Points on a hilly landscape, in no order, each with its height.
From any point a climber takes the steepest step (rise divided by distance) to one of its 2 nearest points. It stops when none of these is higher. Distance is the straight distance between rows; heights are no part of it.
k476: [  9  10   4  38  -6 -12   3  20 -13  -5  10  24  -7   0  13   9  19 -32
 -18  13  10  -5  -4  12]  height 430
k201: [  0  10 -10  43  -3  11  18  15  -9 -17  -5  17  -5 -19  29   1   6 -23
 -15   4  11  -6 -23  14]  height 482
k750: [ 13  -1   4   9  -3 -15 -13   8 -24  17  16  10  18  -2 -20  -8   8 -10
   2  11   6  27  22  -4]  height 371
k56: [-10 -19  -3   2  -6 -13  -8 -17  28  42 -11  -1  -7  -2  -3  20 -17  34
  19 -14  -9   4   1 -10]  height 437
k720: [  5 -11  -3   1  -4 -33 -13 -16  30  37 -28   3  -7   6  -1  11 -28  23
   2   1  -7  -5 -10  -1]  height 499
k304: [-25  -5 -14  21 -12  21  22 -12   9  -1   6 -14 -12  -7   5  10   0  19
  15 -21   4 -20  -3  -6]  height 366
k300: [ -3  -6 -44  34 -19 -12   4 -17   4   9 -27   5 -12 -14 -10  -9 -11  11
  -7  24 -11  -3 -14  21]  height 190
k876: [ 15  -3  15  -2   9 -25 -25  -6  12  52  12  -2  15   9 -31  19 -28  14
  11   9   2  18   9 -13]  height 203
k819: [ -9  -2  18   3  16  -2   0   5   2   9   1  -6  -8  -7  24  10  10  22
  20 -22   1   4   8 -19]  height 252
k309: [ 22  -4  22  -3  20  12  -6  12 -20 -13  -6   1   4  -9  38   0   7 -20
 -28  -2   1   1  -9   6]  height 523
k870: [-14   7  10  20 -16  -6   1  12   4   9  24   2 -30 -10 -17  23  24  -1
   4  -3  -8  -7  28   0]  height 381
k901: [ 28 -17   4  14  16 -31 -23   8  10  35   6   6   8  -6 -11  23 -15   6
  -5   3   2   8  11   9]  height 256
k742: [ 18 -24   5 -31  -5  18  -3 -33  15   8 -19 -38  -6   5  35 -17 -28  16
  12  -4  -1 -11 -17   1]  height 388
k328: [ 17   1   2  23 -15 -26 -20  13 -29  39  11  25  11   0 -36  -2   4 -18
  -8  26  -4  23  11  15]  height 318
k645: [-12  -8  -7  -1 -10  16 -25 -10 -21  37   4  10   6 -24 -38  16 -19  27
  22  -1  19  27  10 -31]  height 173
k957: [  6   8   8 -19  -4 -23 -13   7  -1  -8 -23  11  22   7  11 -28  14 -18
 -13  10 -14  17  -7 -13]  height 515
k550: [ 38 -19  -2 -10  22 -14 -29 -16  16  25  -7 -34  22  18   1   6 -20  -2
  15  10  -6 -12  -2   4]  height 517
k255: [-15   8   1  -4 -28 -16   3   9  23 -22   2  17  -9   2 -11 -10  18 -17
  -9  14 -17 -13  13  14]  height 564
k765: [-21  -3 -13 -24  -5  15 -11  -1 -37  12   3  13   3  -9 -34  -3  -5  37
  26 -18  17  29  25 -26]  height 209
k406: [-10   6  -6  26   5  26  31  -9   7 -21 -22 -19 -17  -5  34  -5 -24 -11
 -12   9   8 -20 -20   7]  height 314
k642: [  7   8  22 -13  16 -24 -32   9  -7  42   0  12  16   9 -27   8 -29  24
  18  11  16  40  16 -34]  height 154
k616: [-24 -10 -10   9 -20  -5  21   9   5 -18 -15  20 -18 -20  14 -18  14  10
 -16  -1  -4  -5 -15   9]  height 277
k688: [ 16  12 -19  31 -14 -34 -11   4 -17  23  -4  18   1   9 -19   8   1 -28
 -15  31  -5   7  -8  20]  height 330
k215: [ -6   1  15  -6  -1  -4  -2   3  17  -2   3  -9  -6   3  22   2  16   3
   8 -14  -6 -15  13  -7]  height 279
k65: [ 18   0   6  -8   9  23  13  -2  14 -14  25 -22 -16  14  14  17  12 -19
  -7  -7  -1 -39  10  19]  height 338
k734: [-16  -4 -10 -28 -18  -4   8  12  19 -31  18  15 -13   6 -11  -5  20 -15
 -13   2 -10 -24   8  29]  height 574
k272: [ 11   8   6   2  18  17   5  18 -19 -39  12  13  16  -2  21 -14  14 -36
 -31   6   1   0 -16   3]  height 592
k81: [ 13 -27  18 -21   1   5  -8   3   3   4 -45   1  -5 -25  46  -9 -13  12
 -16 -11   3   6 -22  -8]  height 380
k587: [ -2  22  22  -5  10 -10 -30   4  -6  19   3  -4  29  15  -8  -5 -16   9
  23   2   3  36   9 -43]  height 110
k981: [  9  -2 -21  12  -3 -10 -20 -20  -4  18 -11   1  24   5 -29   2 -19   8
  17   7  -8  18  -4  -5]  height 79
k23: [ 20 -13  12 -32  13  -3   1  10  -3 -18   8   7  11  14   3 -11  26 -22
 -17  -2  -2  -3  15  14]  height 299
k832: [ 19 -33  -8   4  17 -13  -6   6  -1  16  14   4   4  -6 -13  12  12  11
  -1 -16   3  14  11  15]  height 302
k998: [ 15   0  24 -33  13 -27 -19   2  10   5 -24   1  18   8  23 -12   3 -19
 -15  14 -18   8   2 -11]  height 605
k451: [-14   0  -8  16   7  34  35 -10   9 -14   2 -24 -11   1  30   4 -10   7
   7 -10   7 -30 -21  -2]  height 342
k378: [ 15  16 -11  12  16  11  12  -2   2 -15  19 -16   3  15  -4  17   7 -22
  -8   4   5 -20   6  23]  height 377
k971: [-26  26  14   1 -25 -10  -5   0   7  25  -3   5 -16  -3 -13   8   1  14
  20   8 -21   5  18 -30]  height 31
k983: [-16  14  16   7   4  20  15  21  -2 -25  39  -7  -5   3  -7  12  22  -2
   9 -14   5  -6  21 -12]  height 450
k567: [ -8  16 -16   3  -1   9  15  -5   3 -22  17  -7  15  15 -21  -4   1 -19
   0  11  -4  -9  -5  14]  height 425
k561: [ 19  -6  30   1  17  -6 -15   0  -3   8 -31  -3   3  -7  50  -1 -10  -1
 -13  -3  -1   5 -18 -13]  height 447
k403: [-29  18  -1 -25 -17  11  15  10 -21 -34   9  24   9   4 -27 -30  22   4
   0 -12   5  17  -4  -4]  height 295
k49: [ -1  -3  -9  10  -5   8 -23 -11 -33  31   4   4  26 -16 -42   4 -21   8
  19  16  11  29   2 -15]  height 132
k995: [ 13  -5 -15  10   1 -17  -4  -7  28   8 -18  -9 -14   0  12  13  -6  -8
  -5  12  -6 -23   9  26]  height 480
k650: [ 10   1 -31  37  11  12  19 -18   0  -7 -33 -15 -16 -12  32  -8 -28  -2
 -13  14   6 -14 -21  14]  height 278
k32: [-21  -2 -16  25 -24   1  16   6 -13  -8  -3  15  -9 -24  -4  -5   6   8
   0  -8   3   9 -13   3]  height 244
k183: [-27  27 -15   2 -21  13   7  -5  -2 -25  21  -1   8  15 -42 -11   2 -16
   6  15 -11  -6   3   1]  height 382
k582: [ -9 -17 -12  27  -1   3   7  -9  23  23   5 -19 -16  -5   5  24  -9  28
  24 -18  -7 -14   3  -9]  height 394
k726: [  4  -8  20 -13  -6  10  14   0  26  -8  10 -24 -28   9  24  12  13  -4
   2 -12  -2 -38  11   4]  height 309
k344: [ -9  22  22 -37   5  19   9  12   9 -38  20  -5   0  16   5 -29  20 -15
   1  -1  -3 -13   5 -10]  height 218
k283: [-26 -10 -10 -33 -19  17   7  -6 -21  -5   9   4   1   3 -38  -7  11  34
  18 -26   4  17  21  -9]  height 236
k793: [-20  32   9  17   1  24  19  14  -7 -35  31  -6  -6   1  -2  -2  12 -18
  -3  -4   8 -14 -15 -10]  height 483
k965: [-26  19  13 -15  -8 -14  -5 -14  16  23  -7 -11  -5  14  -3   3  -8  29
  33 -11  -6   5  17 -43]  height 55
k359: [ 15  -7  -8   8   9 -31  -5 -20  30  36 -37  -8 -13  -3  17  19 -28   9
 -15  15  -7 -12 -14   9]  height 584
k149: [-25  23  -7 -18 -19   1   2   7 -18 -24  20  14  12   9 -34 -21  16 -13
   3  14  -9  15  12  -9]  height 337
k123: [-15  29  15 -20  -1  -1 -17  -1 -10   8   4  -6  13  24 -14 -14  -5  16
  39  -5   3  24  29 -41]  height 80
k661: [  5   4  13  10   5 -13 -13   7  -9   5  -2  13  17   6  -6  -5   7 -16
   4   6  -4  10   4  -9]  height 424
k560: [ 21  -5   2  25  35  22  -3   5 -23  -3  11  -3  28  -1  14   7  -6   0
  -6  -9  19  10 -17  -1]  height 310
k566: [ 22 -19  -5 -23   7   0 -15 -28  17  24  -9 -35   2  21  18  -3 -19   6
  18   0  -4 -18  -7   6]  height 444
k761: [ 10   1 -55  41   2   1   9 -19   3  -1 -21  -5  -1 -12   0   1 -19   6
  -5  23   2  -2 -16  31]  height 230
k540: [ 15 -10 -24  -7   7  10  21 -15  10 -11 -15 -14 -26  -8  17  11  -9   1
 -24  -4   8 -26 -11  46]  height 418
k864: [ 17 -31   9 -19  10 -16  -8  12   3   1   3  18  -2   0  -4  -1  27  -3
 -19  -9  -4   9  12  12]  height 346
k678: [-11  11 -16  12 -20 -17  -9 -11  -7  23 -26   6  15   2 -19 -15 -26  -7
   7  17 -19  17  -7 -13]  height 34
k319: [ 33 -13  11  -4  31  -4 -31  -5   7  20  -7 -11  26   8   5  13 -30  12
  24   6  15  13  -8 -14]  height 421
k667: [  4   3  21 -49   5  10  12  11   3 -39   5  -1   9  11   9 -23  23 -17
 -22  -7  -5  -7  -4  10]  height 253
k596: [  7   0 -17  28 -21 -28  -3  11 -18   3  -5  31  -1  -7  -2   0  13 -22
 -15  19  -1   4 -13  21]  height 379
k292: [-20  26  16 -11   5  11  -2   4  -5 -16   1  -6  13  10   1 -17   6   8
  34  -6   2  14  17 -42]  height 61
k428: [ -9 -24   4  -5  -5  -2  15   6   5 -18 -35  20 -16 -26  35 -21   3  15
 -18 -12   2   3 -17  -1]  height 321
k576: [-10   6   2  12  -7  10  17  23   4 -16  51  11 -17  -5 -21  18  30  -5
 -10  -6   4  -4  23  16]  height 419
k909: [-35  31  14  -8 -34   2   3  -4  -8   3  10  12 -21 -11 -27  -1  18   3
  17  12 -14   9  25 -26]  height 7
k211: [ 23 -22   0 -33   0  21   9 -25   2  -6 -23 -28 -23  -6  32   0 -19   2
 -13  -2  -4 -19 -10  33]  height 362
k635: [-29  -5 -11 -32 -13   8  13   3  -7 -30  -2  11   4   2 -19 -16  10  22
   3 -22   5  10   2  -5]  height 263
k622: [ -9  24  14  25   9  22  20  15 -11 -36   4   8  -9 -11  30  -4   6 -27
 -23   6   8 -14 -21   4]  height 529
k313: [  0   4  -8  23  -7 -14  -4   6  19  16   8   3 -23   4  -3  31   8 -16
  -8  -2  -4 -19  24  10]  height 413
k533: [ 15   0   3  -1  43  24   5   1 -33 -23  15 -14  30   5  -2  -7  -3  -2
  -1 -15  23  13 -30  -7]  height 271
k769: [-13 -16   0 -35 -11   6  25  10  11 -31  14   5 -17   1 -16  -4  28   3
 -15 -20  -3 -21  -8  28]  height 522
k6: [ -2 -16 -12 -23   8  20  26  -2   0 -27   5  -9 -16   2  -2   3   7  -3
 -21 -21   0 -17 -20  35]  height 474
k391: [ 33 -23   9   8  36  15 -16   4  -6   9   2  -3  27 -10  23   9 -18   6
   2  -9  15  12 -12   0]  height 351

Write out the way that a climber takes from each point below.
k981 | k49 k645 k765 k283 k635 k403 k149 k183 k567
k971 | k965 k123 k587 k642 k876 k901 k832 k864
k215 | k726 k65 k378 k567
k428 | k81 k561 k309 k272
k650 | k406 k451 k304 k582 k56 k720 k359
k819 | k582 k56 k720 k359
k328 | k750 k661 k957 k998
k688 | k596 k476 k201 k622 k272
k870 | k576 k983 k793 k622 k272
